Each scene shows the same named points in several views. A view is turned or mirrored, and shifted as a whole, has a little noise and may leave points out.
In the rows, zero is written as 128.

Scene 1
View 1
Q_576: [158 118 102 118 148 186 151  60 135 142  86  94  88 111 117  87 148 112
 150 140 109 152  89 148 161 132  92 156 130 155  96 132  99 114 140 112
 116 105 103 118 123 103  81 165  87  84 101 142]
Q_695: [160 123 114 108 159 146 150  90 122 123 111 123  90 130 116  94 118 102
 136 146 123 135 110 146 152 120  94 157 158 107 117 121 122 143 151 112
 126  83 106 119 124  87  97 139  90  84 111 134]
Q_297: [157 136 125 116 161 138 178  81 153 126 115 151 108 141  83  99 169 160
 128 127 149 136 123 179 159 102 116 123 141 114 121  92 153 118 155 156
 140  47 126 131 109 119 118 168 143 107 120 152]
Q_12: [137 163 126 122 149  69 189 115 128 127  99 168 124 130 141 100 134 173
 132 154 164 134 142 157 165  92 135 141 145  89 165 105 155 140 106 123
 153  66 124 143 132 111 127 136 154  96 106 141]
Q_917: [138 126 109 138 156 158 143  81 105 105  99  98  83 110 104 106 128 109
 130 152 152 132 105 102 158 133  97 151 172  93 126 106 151 157 160  72
 119 110  86 137 104  53 100 155 100  86 121 158]
Q_187: [156 135 112 119 154 154 168  83 140 117  81 125 107 126 123  95 125 116
 147 138 139 149 108 152 156 117  88 148 165 113 126 121 120 121 120 120
 119  78 110 131 129  96  99 148  94  90 104 135]
Q_690: [150 154 114 123 149 131 176 100 148 105  57 138 123 127 147 102 107 130
 147 136 175 154 116 131 157 110  94 151 190  94 156 107 134 126  89 110
 121  70 107 154 142  90 111 138  95  94 106 128]
Q_845: [156 122 119  99 157  92 127 109  86 156 175 132  67 133 116  84 120 114
 110 167  90 104 129 143 146 108 142 164 116 111 116 121 134 176 201 111
 161  99 107  95 114  92 100 122 130  80 119 136]
Q_342: [155 129 109 125 147 148 132  79 138 145 110 109  86 124 104  94 142 134
 114 136 145 127 104 112 152 114 133 153 147 134 120  85 144 139 162 110
 141  92  99 140 119  96 100 158 126  95 124 140]
Q_740: [154 137 106 130 148 155 140  85 145 121  87 111  97 126 113 101 119 120
 121 134 164 134 103 102 149 116 115 154 183 114 133  82 144 138 139 104
 129  85  93 152 127  80 105 153 102  95 122 135]
Q_934: [148 145 116 129 155 122 150  99 136 111  98 134 107 135 110 108 119 133
 118 140 180 127 121 108 152 109 122 145 187  87 150  76 163 147 140 106
 136  72 100 156 120  79 118 144 121  98 127 140]
Q_823: [157 126 110 121 156 153 143  82 136 128 109 118  91 131  98  95 138 123
 125 135 142 131 108 134 150 118 113 147 159 119 117  96 141 134 159 118
 132  77 103 133 118  93 101 156 113  94 122 142]
Q_69: [150 149 121 118 150  88 159 106 138 143 125 153 105 138 118  95 137 161
 111 146 153 120 134 138 153  91 150 144 143 109 145  85 157 143 146 132
 157  66 117 137 126 113 123 141 156 100 121 137]
Q_673: [161 129 115 105 149 113 142  95 128 163 136 132  85 133 119  83 140 136
 120 147 107 121 121 153 151 102 143 156 121 140 116 115 125 140 163 132
 154  82 118 115 128 120 101 141 132  89 113 130]
Q_549: [153 131 116 108 153 102 138 108  99 148 140 127  83 125 135  88 110 115
 122 165 109 118 124 133 150 110 128 165 134 112 126 126 126 163 163 103
 151  99 107 107 126  90  97 122 115  79 113 129]
Q_7: [149 142 117 114 150 106 171  99 122 139 108 142 103 124 138  91 130 140
 140 154 130 137 128 157 160 105 119 152 136 112 138 125 130 136 126 116
 140  85 117 123 131 106 108 137 126  88 103 136]
Q_265: [146 108 112 115 154 118 115  85  84 174 192 108  50 122  80  85 162 132
  95 164  86  97 120 131 154 115 161 152  87 134  93 105 153 174 240 105
 165 117 103  95  87  94  99 150 159  84 132 162]
View 2
Q_187: [140 122 129 123 127 146 126 109 121  90 127 128 110 181 154 123  98 115
 120  84  93 116 135 129 118 159 128 163 112 184  75 129 108 131 122 104
 131 139 186  81  87 126 163 108 136  90  81 140]
Q_297: [105 151  86 141 123 157 123 117 126 105  99 185  81 154 156 134  96  86
 109  79  78 119 103 110  69 157 133 139 101 181  97  88 121 157  90  74
 146 136 159  78  69 152 167 102 155 112 126 171]
Q_7: [119 121 132 154 113 156 156 119 118  93 106 133 101 182 161 125 105  94
 116  72  87 138 121 157 104 144 140 150 101 171 101 124 137 113 122 111
 117 136 171  79  90 130 151 102 162 107 108 127]
Q_69: [ 95 142 126 166 126 158 154 115 139 102  85 171  95 164 168 141 105  89
  87  67  58 138 104 150  82 139 148 130  89 152 127 103 148 128 107  95
 134 136 164  78  91 130 152 107 179 126 118 139]
Q_673: [ 90 135 113 150  95 154 177 111 119 133 115 152  86 169 150 115 119 104
 105  74  74 124 130 179  87 157 131 128 106 164 109 109 134 117 137 121
 110 125 145  75  91 142 164 102 157 108 113 136]
Q_695: [126 120 138 141 125 141 144 103 117 115 127 128 107 164 153 115 119 114
 130  96  71 110 134 140 118 161 125 147 121 172  85 143 113 122 139 119
 127 116 170  71  96 139 166 114 132  95  78 146]
Q_342: [119 146 137 134 119 147 151  91 134 120 120 174 105 173 142 139 115 109
  88  83  62  99 138 141  89 165 125 119 100 150 100 117 124 147 154 104
 143 131 155  81 103 120 152 126 137 104  90 157]
Q_740: [136 140 155 127 149 141 130  92 146  99 120 160 121 174 155 146 102 120
  87  87  58 104 135 126 114 165 132 133 101 152  96 129 117 146 141 101
 156 134 184  80 104 109 150 127 137 100  69 152]
Q_576: [142 126 117 105  93 148 146  98 110 120 151 135 100 196 126 113 110 118
 120  86 113  95 162 147 104 176 106 149 116 189  59 131 102 137 168 117
 118 136 162  86  93 126 160 115 106  73  89 149]
Q_12: [116 129 134 172 130 166 139 132 127  63  74 147 103 182 176 142  93  78
 104  58  80 157  92 142  94 125 160 153  84 165 121 111 156 116  89  88
 129 150 184  82  85 124 142 102 191 125 121 121]
Q_845: [ 86 125 143 187  97 147 199 106 111 143 104 139  93 146 155 109 151  94
 120  93  41 127 125 181  93 151 134 110 116 143 123 146 149 100 156 139
 101  96 125  61 108 158 160 116 153 115 100 135]
Q_823: [123 137 128 134 127 145 140  99 128 113 120 161 102 162 148 131 114 108
 107  91  67 105 131 127  96 168 124 132 111 164  92 124 117 143 137 101
 142 125 162  75  95 134 160 121 132  98  89 158]
Q_549: [103 120 152 170 110 147 179 107 118 123 110 128 104 165 158 117 133 105
 117  85  56 128 130 174 112 149 135 128 111 149 114 146 140 101 152 135
 108 110 151  68 107 137 154 112 151 109  88 124]
Q_690: [144 115 157 131 163 143 115 114 138  60 113 121 129 186 177 139  83 124
 108  79  82 132 119 130 140 141 147 174 103 175  91 127 115 122  99  97
 142 150 220  85  91 102 155 102 160 101  70 124]
View 3
Q_934: [132  95 116 150 141  88 129 112 150 132 116 119 120  94 128 133 117  99
 141 118 115 118  93  94 137  89 103 147 195 110 121 118 125 161 129 149
 107 116 106  81  88  91 151 157 131 118 109 101]
Q_740: [145  84 105 148 145  95 130 123 159 132 139 113 118 105 144 122 129 107
 137 120 125 103  86 106 123  83  94 139 176 111 133 115 105 164 126 137
 113 132 108 108 100 100 151 155 132 132 124 106]
Q_823: [147  85 116 142 118 117 118 132 139 126 151 119 126 111 133 123 140 114
 140 117 109  94  97 119 130  92  81 129 159  97 136 114 122 140 126 151
 104 128 110 106 110  97 151 131 129 127 129 112]
Q_549: [106  95 118 118 105 129 120 124 154  90 149 108 130  98 102 128 141 115
 145 139  85 116  71 125 142  89  60 143 132 119 148 129 137 131 113 136
  89 137 141  94 106  87 121 139  72 133 103  86]
Q_917: [141  76  94 133 151 115 109 136 159 110 124 118 124 113 126 112 135 122
 154 119 141 114  71  90 118  93  60 130 169 130 123 111 127 140 109 118
 122 108  98 106 118  97 155 160 116 130 150 125]
Q_673: [132 105 130 125  82 136 127 121 134 103 171 113 127 105 111 123 144 110
 128 136  78  92  99 139 148  97  73 139 130  91 147 123 135 138 122 156
  81 158 138  93 115  82 137 108  97 133  89  89]
Q_576: [155  98 114 122 120 141 125 150 137 108 208 118 114 131 141  90 150 121
 143 124 116  82  92 144 114  75  74 104 128 104 152 115 108 134 123 121
 111 154 122 143 143 104 174 123 125 140 162 111]
Q_7: [112 126 133 120 115 121 131 116 130 103 169 122 111 105 108 118 125 101
 143 130  85 117  94 129 153  82  98 131 153 112 129 129 140 144 131 133
  98 141 135  89 113  77 169 129 108 117 107  80]
Q_12: [104 144 146 126 121 101 137  92 119 112 143 131 105  90  97 125 105  82
 135 128  79 131 108 114 172  86 127 142 186 106 109 129 156 163 137 136
 100 136 132  56 101  64 179 134 124 102  75  69]
Q_342: [159  83 108 143 115 117 122 121 149 124 145 110 125 109 132 117 139 113
 128 126 117  88  95 108 125  98  74 141 154  94 134 111 116 158 119 147
 101 147 110 101 118  91 146 128 124 143 106 114]
Q_690: [113 125 127 135 163  81 147 121 142 128 163 121  98 103 138 120 108  87
 148 118 105 127  91 121 140  57 134 128 191 123 131 132 110 164 146 121
 115 124 125 106  90  98 183 168 140 106 135  73]
Q_297: [154 104 145 153  89 115 119 115 102 134 149 137 118 104 125 130 129 102
 131 107  90  86 136 122 153 101 110 126 179  68 114 107 148 137 147 181
  98 127 107  83 102  81 177 100 162 110 111 109]
Q_265: [151  66 108 121  56 172  88 122 142  81 124 111 152 106  83 121 164 145
 127 139  98  79  86 103 136 141   4 147 106  88 129 103 162 119  84 161
  80 147 115  75 137  72 107  92  69 154  77 133]
Q_187: [126 109 124 131 135 110 132 137 135 119 180 122 108 114 138 114 129 105
 152 118 102 110  95 137 132  68 106 115 164 112 139 124 117 137 137 132
 112 128 123 122 108 101 178 145 132 118 155  93]
Q_695: [119  91 120 129 122 122 121 142 144 107 164 120 124 108 127 123 143 116
 156 116  98 107  82 135 130  81  75 123 148 115 148 123 125 122 129 142
 106 120 126 117 104 101 149 143 108 124 150 100]
Q_845: [106  87 119 117  80 146 108 124 148  82 135 111 143  97  89 135 152 125
 143 138  75 108  73 124 149 112  35 148 120 110 146 126 155 115 105 155
  79 132 140  81 105  80 105 122  58 136  90  94]
Q_69: [128 115 137 138 102 109 130  99 128 118 133 121 119  91 105 136 120  96
 125 129  82 108 110 110 160 102 102 151 172  87 122 119 146 161 133 161
  87 141 124  62  98  72 148 122 121 120  68  85]
View 4
Q_12: [131 113 199 163 135 128 160 105 126 119  71  95 104 137 115 127  94 106
 138  70 142 140 129 160  78 104 106 121 128  89  59 107 162  94 162  96
 135 132 117 136 122  92 127 131 154 133 171 128]
Q_917: [109 167 155 129 154 125 100 110  99 154 149 123  97 132 107 110 108 166
 139 130 121  99 108 107  77 119  55 140 125  98 131 102  93 136 151 120
 130 124 162 138 158 113 112 166 106 154 105 112]
Q_265: [135 165 138 168 172  81 134 144  88 167 162 145  86  76 139  85 133 130
  73 138 137 162 176 154  87 104  56 113 119 188 114 100 175 143 142 141
 100  56 132 132 234  97  81 165 131 154 140 137]
Q_342: [128 160 159 153 146 135 111 131  95 142 126 131  97 102 139 113 139 145
 138 123 132 120 127 131 114 117  98 139 117 131 106 101 133 134 157 112
 134 115 137 154 162 107  85 131 114 144 137 138]
Q_673: [137 143 146 163 161 126 155 128  85 136 113 126 108  81 133 101 132 116
 118 103 149 138 156 146 119 106  95 132 145 154  98 114 169 126 156 104
 115  96 116 152 152  93  81 128 150 144 157 131]
Q_549: [130 141 148 148 168 131 153 108  68 141 128 119  98  96 116  88 111 125
 115  85 139 137 144 133 104 114  84 125 171 142 108 116 152 134 142 118
 111 100 148 128 159  85  94 158 148 136 148 106]
Q_845: [134 141 140 154 175 115 160 116  64 148 136 134  93  87 125  85 114 119
  98  96 146 160 165 148  96 106  76 110 168 164 107 112 164 140 139 129
  95  70 141 122 187  88  91 172 151 137 150 116]
Q_695: [122 149 133 137 168 140 142 110  78 138 125 128 117  96 112 110 117 142
 146 102 147 108 137 117 104 110  79 136 160 122 125 116 117 128 155 101
 113 113 136 154 123 111 100 152 138 149 126 119]
Q_740: [121 154 165 137 142 153 107 114  89 134 121 123  99 121 129 120 127 156
 163 112 131 107 105 118 113 125 107 143 132 103 106 104 109 131 158 108
 144 134 149 147 137 107  99 137 106 140 128 131]
Q_823: [123 156 149 146 154 135 122 123  95 140 120 135 109  99 129 122 135 144
 149 123 143 114 133 129 105 113  88 137 128 124 115 105 119 126 161 104
 126 113 127 159 141 117  96 140 125 147 130 141]
Q_69: [133 127 188 164 136 129 146 118 111 125  90 118  97 118 138 127 119 117
 138  91 143 154 137 163  93 108 119 118 125 120  68  99 159 111 163 111
 130 110 121 135 155  97 111 139 138 131 165 147]
Q_7: [130 134 163 157 156 131 155 113 105 130  99 107 111 107 110 109 109 118
 130  84 144 122 137 135 101 106  89 131 144 114  92 115 154 112 156  92
 122 122 122 148 121  94 101 130 157 143 154 118]
Q_934: [121 141 181 141 134 148 118 108 101 129 103 119  94 137 131 134 116 145
 166 100 134 128 111 138  93 120 110 126 129  91  89  99 109 121 160 116
 141 125 148 132 144 110 121 154 112 132 134 139]
Q_187: [123 147 145 141 159 144 138 112  95 129 109 115 125 105 108 119 118 139
 158 105 145  91 125 115 109 112  84 148 144 103 117 117 116 116 164  83
 127 135 126 169  96 114 101 126 141 152 127 120]
Q_297: [132 138 167 164 135 123 140 138 132 128  87 134 120 103 142 159 139 125
 157 124 156 130 153 162  85  95  99 121 100 116  89 100 132  96 179  93
 124 105  92 172 131 135 115 125 137 152 142 175]
View 5
Q_187: [133 134 114 126 159 130 174 164 165 124 144 115 128 132 129 111 116 162
 133 150 101  94 168 118 128 147 114 132 114 135 166  88  90 151 108  87
 146  86 129 160  93  92 115 122 142 122 126 102]
Q_690: [126 128 111 138 153 126 168 164 172 135 151  96 120 165 166 118 144 191
 148 170 105  98 149 112 125 146 115 118  88 144 183  89  91 146  93 102
 155  61 131 148  65  97 126 146 128 134 126  90]
Q_695: [137 124  92 126 170 121 176 155 146 127 129 124 132 115 128 113  95 171
 129 135 108 100 179 127 135 140 119 136 135 143 158  72 102 153 119  90
 142 118 135 145 102  87 123 104 134 128 123  99]
Q_823: [130 125 111 132 180 142 179 173 145 138 153 135 132 125 128 123  98 158
 122 130 104 101 150 132 139 133 136 140 132 134 150  75  96 154 102 108
 148 120 129 146  98 110 120 109 131 123 121 121]
Q_69: [133 116 102 141 170 145 196 178 118 158 152 145 128 126 176 144  89 174
 140 136 126 109 151 115 160 128 107 139 130 135 158  72  63  95  77 154
 150 116 134 145  68 135 125 151 102 132 100 126]
Q_549: [154 101  73 120 165 117 176 150 130 147 108 151 133 103 152 137  80 184
 134 135 132 118 194 116 152 128 111 129 149 147 156  73  83 127 120 114
 134 147 132 143  85 101 142 101 113 136  97  97]
Q_297: [113 141 127 147 178 158 204 189 120 134 187 130 139 119 141 120  90 139
 130 124  97  84 139 126 147 137 112 162 128 119 145  66  70 103  67 135
 160  89 136 159  99 130 101 153 123 113 127 148]
Q_12: [131 118  95 139 149 131 184 155 126 149 154 122 128 132 196 145 121 183
 158 156 121  97 164 100 152 135  98 133 113 137 170  80  46  80  73 149
 155  75 136 167  58 126 132 173 100 127  98 112]
Q_265: [155 102  69 113 189 147 182 156  90 160 125 202 150  55 129 162  45 137
 107  90 125 111 186 136 177 104 152 158 194 130 111  61  68 128 117 137
 133 200 126 152 112 135 145  69 111 122  78 145]
Q_917: [134 117  81 124 182 133 146 139 143 138 143 124 134 127 140 139 132 178
 126 129  92  93 149 142 139 117 183 131 126 147 144  72 103 199 119 104
 150 118 128 143  99 104 146  88 134 121 113 108]
Q_740: [133 123 111 135 177 144 167 178 162 149 149 128 123 151 145 131 121 184
 125 142 107 109 130 133 137 130 150 126 111 141 159  83 105 177 105 114
 151 115 124 130  79 113 127 111 128 134 120 109]
Q_342: [137 120 115 130 178 153 177 184 148 157 149 156 132 126 135 139  97 156
 118 129 113 112 141 130 147 127 145 136 131 131 147  86  88 161 101 121
 144 136 117 144  87 127 124 103 129 130 110 128]
Q_845: [155 100  60 121 175 121 186 147 105 148 103 166 137  78 149 141  52 174
 129 115 136 117 201 123 165 122 112 141 174 144 143  61  82 113 121 127
 132 172 137 139  96 108 145  94 106 135  90 108]
Q_7: [142 120  95 125 151 125 180 157 141 141 134 135 132 114 159 132 103 168
 141 151 119 100 184 104 144 137 100 133 126 139 164  85  64 112  99 117
 140 100 131 165  79 107 126 135 121 126 105 106]
Q_673: [146 119 105 122 163 138 197 179 135 149 128 168 136  97 140 131  67 150
 124 130 130 118 182 111 153 137  96 138 150 131 153  84  71 107 104 120
 132 141 126 156  85 117 118 112 119 131 102 121]
Q_576: [144 139 124 104 156 134 168 173 183 131 137 150 138 106  94 113 107 127
 111 142 100 102 184 118 127 146 124 130 131 126 151 108  84 175 125  62
 130 113 112 174 108  92 111  79 162 117 120 115]
Q_934: [124 117  97 147 181 142 172 169 137 148 159 114 124 154 170 136 121 196
 136 139 107 101 126 132 145 126 148 134 111 147 162  67  97 151  88 137
 163 102 135 127  72 120 135 135 112 133 116 114]
View 6
Q_297: [ 99 153 123 178 132 130 152 105 151 100 145 149 140  93 169 171 140  88
 188  76 212 173 160 104 178  70 130  92 120 136 112 134 133 124 148 128
  91 152 170 143  88 153  89 123  97 148 141 167]
Q_265: [ 84 150 154 127 122 193 113 102 163 120 107 111  98 116 199 154 131 127
 121  98 229 122 104 100 125  77 172 136  87 116  91  85 157  86 155 158
 105 174  54 176 135 112 102  98  85 158 162  82]
Q_187: [ 96 176 114 166 105 107 139 140 130  87 131 147  99  94 159 130 117 132
 156  90 163 152 169  76 182  83 136 136 135 175 128 104 111 168 141 125
 106 135 165 142  93 161 138 114 111 145 107 160]
Q_823: [ 91 163 105 155 122 132 145 126 136  92 117 132 104 103 171 136 130 122
 158  86 187 155 158  97 169  89 148 121 127 162 117 111 117 131 139 130
 102 150 135 165 105 154 118 112 102 148 122 135]
Q_673: [ 87 146 159 171 113 150 113 119 144 100 122 134 103 113 166 141 106 120
 136  80 210 131 134  90 158  70 148 112 108 147 113 103 115 144 172 136
 102 146 108 137 106 137 113 107 103 156 153 144]
Q_549: [ 93 151 170 139 112 143 113 139 128 102 129 138  76 132 162 119 109 120
 110  88 191 130 126  87 145  78 161 144 120 159 107  90 114 138 156 132
 112 141 116 160 110 138 144  92 111 149 147 127]
Q_740: [ 96 156  94 153 132 125 160 140 130  82 119 140 100 110 164 110 133 116
 161  85 172 157 157  97 180 107 156 118 150 190 121 117  93 135 129 119
  99 125 134 179 110 159 134 113 118 135 107 136]
Q_576: [ 82 191  88 174  89 123 127 130 150  89  97 122 102  74 185 133 107 172
 154  99 164 131 168  58 181  85 133 139 117 163 136  85 123 182 150 142
 109 153 112 131 108 151 126 120  98 154 101 139]
Q_342: [ 91 156 106 159 128 147 145 126 146  90 111 129 109 107 176 124 133 120
 162  86 194 143 145  97 172 100 157 109 131 170 117 112 109 126 143 131
  98 136 108 170 115 144 115 115 108 145 121 127]
Q_845: [ 91 145 180 132 115 161 106 128 132 115 123 128  76 135 170 133 109 117
 101  88 213 128 117  98 128  67 170 146 100 140  99  87 127 115 162 142
 113 159 101 166 117 131 135  87  99 154 166 112]
Q_12: [118 136 190 167 132 132 138 134 151  94 191 188 120 121 140 134 133  71
 155  79 200 152 128  88 178  69 139 110 152 162  99 117 115 142 151 116
  97  94 174 138  78 130 126 114 131 128 138 180]
Q_934: [107 150 118 148 142 123 162 138 134  87 148 158 106 120 153 118 146  90
 168  84 179 166 153 104 177  97 154 115 159 185 109 123 103 122 124 115
  97 117 162 177  98 153 130 114 124 127 113 149]
Q_690: [106 161 124 166 122  98 155 155 125  77 154 170 100 113 142 110 127 109
 161  83 159 162 168  82 193  90 138 124 166 200 124 116  89 168 135 109
 102 104 184 148  84 162 149 115 131 128 102 177]
Q_917: [103 176  94 116 125 131 161 142 136  91 125 141  88 104 177 116 148 130
 150 103 158 149 150  86 166 105 161 158 150 178 111  93 128 121 108 131
 110 139 128 194 117 148 142 110 112 130  92 110]

Which points are out of place in each view (at most two, in the order of its rows)? Write - if all are in place.
view 1 => Q_297
view 2 => Q_690
view 3 => -
view 4 => Q_917
view 5 => -
view 6 => Q_934
